Points on a hilly landscape, in no order, each with its height.
From any point a ball rolls to the lowest of the 4 points nearest to it. It stops when none of these is lower. Distance is the straight distance between rows; heights are no part of it.
Q_573: [-20  21  -9 -31   9 -60  25  58 -15  11]  h=217
Q_122: [-21   8 -11  38  19 -48 -10   2 -11  38]  h=239
Q_22: [-11 -15 -13  44  16 -15 -16   0  -9  26]  h=199
Q_841: [-39  10  51 -32 -41 -22  58 -19  67 -46]  h=180
Q_578: [-27  20 -16 -87  -5 -41  48  74  -6 -11]  h=62
Q_908: [ 30  19  41  48 -27   3 -12 -60  12 -21]  h=441
Q_791: [-30  24 -11 -96  -4 -59  52  59   7 -19]  h=38
Q_363: [12 -8  1 29  8 17 -4  7 -8  8]  h=155
Q_471: [-25   8 -45   6  31 -58  -4  41 -26  42]  h=146
Q_700: [-15   9   7 -18  -8   3  31  41  -7  -9]  h=257
Q_149: [  0   9  27   4 -18  20  12   0   0 -24]  h=87
Q_335: [-35  10   5 -53  -7 -18  51  48  -2 -29]  h=97
Q_522: [ 20 -21  -5  38  12  44 -39 -19 -10  18]  h=118
Q_133: [  0 -25 -41  14  30  32 -24  10 -24  39]  h=149
Q_546: [ 39 -54 -38  32  49  56 -74 -68  -3  38]  h=161
Q_50: [-20   5 -38 -55  -6 -12  21  74 -35  19]  h=71
Q_595: [-23  19 -27   6  17 -82   2  34 -21  29]  h=185
Q_646: [ 25  -1  27 -36 -36  65  17  -6  13 -49]  h=553
Q_108: [ 42  14  52  13 -41  18   4 -36  13 -46]  h=29
Q_439: [ 73 -18  -5  17   3  65 -65 -41 -17   3]  h=167
Q_247: [-14  -2   2 -34 -13  22  27  41 -15 -10]  h=380
Q_448: [-20 -49 -81  12  61   5 -48   0  -7  67]  h=245
Q_839: [ -1  29  60   1 -54   0  31 -50  39 -44]  h=147
Q_834: [-22 -21 -58  20  66 -33 -32   9 -24  67]  h=27
Q_175: [ -2 -41 -59  23  46  41 -51  -3 -14  57]  h=184
Q_422: [-12 -26 -67   0  32   9 -34  41 -34  54]  h=157
Q_993: [ 45 -35 -26  46  34  44 -77 -69   4  28]  h=150
Q_912: [ 66  -1  22  23 -16  45 -34 -46  -6 -23]  h=154
Q_733: [ -3   3  43 -36 -34  35  42  -5  32 -54]  h=626
Q_856: [ 40  -1  20   3 -17  59 -14 -10 -15 -20]  h=148
Q_479: [-41  23  36 -43 -22 -41  56   6  48 -35]  h=187
Q_820: [ 30 -24  -9  62  20  22 -52 -58   3  13]  h=125
Q_141: [  3 -11  -8  -2  -4  40   4  38 -23   0]  h=22
Q_959: [-14  -1 -59 -13  38 -48 -15  46 -39  50]  h=151
Q_682: [ 18  -2  30   7 -29  41   7 -11   0 -38]  h=244
Q_93: [ 59  13  34  45 -19  23 -45 -75   7 -21]  h=484
Q_770: [-17   1 -43 -11  13 -22  -1  54 -32  32]  h=17
Q_312: [ 40  -6   9  24 -10  41 -26 -20  -8 -13]  h=137
Q_386: [-14   9  26 -20 -15   0  41  20  13 -26]  h=193
Q_844: [-22  -7  17 -62 -22  34  48  30  13 -34]  h=789
Q_593: [ 37  32  62  -1 -49   7   7 -69  37 -54]  h=92
Q_671: [-16  26 -24 -17  10 -72  25  50 -23  11]  h=224
Q_842: [  1  -4   7  64   3  -8 -22 -33   1  18]  h=250
Q_316: [ 34 -10  10  41   4  32 -28 -36 -10  -6]  h=175
Q_21: [ 11   7  41  30 -29   8   8 -32  13 -27]  h=201
Q_713: [-42  20   6 -57  -4 -47  51  47   9 -13]  h=34
Q_197: [-37  32   1 -30  -5 -86  43  32   3  -4]  h=115
Q_260: [-31  19  15  13  -8 -33  26  18   3   4]  h=223
Q_11: [ 54  11  40 -15 -42  54  -7 -23   2 -51]  h=192
Q_738: [ 28  22  65 -16 -51  16  26 -50  47 -63]  h=128
Q_850: [-11 -17 -43  -2  11  32 -10  40 -29  39]  h=124
Q_253: [ -6 -34 -30  35  40  22 -46 -21 -10  41]  h=173
Q_956: [-18  16  21  42  -7 -34   6  -9   8  10]  h=275
Q_521: [ -25  -50 -108  -14   71    7  -58   11  -21   92]  h=341
Q_301: [-32   6  33 -61 -14   3  52  15  45 -45]  h=274
Q_125: [-13   2 -62 -45  13 -11  -2  72 -39  36]  h=126
Q_989: [-41  27  -1 -56   1 -74  54  37  13 -12]  h=23
Q_295: [-15  10  18 -29 -17   8  47  31  10 -27]  h=353
Q_414: [  4  -3  13  46   2   2 -11 -14  -4   5]  h=198
Q_966: [ -9   1   8  19  -3  -1   8  25 -15   0]  h=188
Q_45: [-27  25  25 -11  -6 -34  48  16   5 -17]  h=218
Q_631: [-29  18 -22 -44  -2 -25  30  62 -23  -1]  h=165
Q_772: [-41  16  27 -60 -14 -35  62  18  49 -42]  h=186
Q_681: [ 69   2  19  58 -14   8 -69 -98  12   0]  h=248
Q_294: [ 28 -23  -4  48  16  34 -54 -43   0  21]  h=98
Q_354: [ 34 -26  -1  63  28  10 -66 -79  10  21]  h=131
Q_152: [ 29  -5  19  55  -7   8 -28 -46   2   1]  h=51
Q_437: [-16 -20 -30  52  48 -19 -37 -36  -7  53]  h=215
Q_962: [-20  11  54 -32 -34   1  47 -20  52 -57]  h=172

Where does a ball stop that starts at each point below?
Q_122 | Q_770
Q_772 | Q_989
Q_45 | Q_149
Q_595 | Q_770
Q_295 | Q_149
Q_912 | Q_294
Q_646 | Q_294
Q_133 | Q_770
Q_671 | Q_989
Q_479 | Q_108
Q_733 | Q_108
Q_253 | Q_294
Q_844 | Q_149

Call two points neighbours if one is among the 4 nearest of the other. Go from one point of each pair to the other, from neighbour to neighbour, staying as low as possible. Name the highest point that can't be avoided.
Q_834 / Q_149 | Q_966
Q_108 / Q_770 | Q_772
Q_141 / Q_834 | Q_959
Q_770 / Q_141 | Q_850
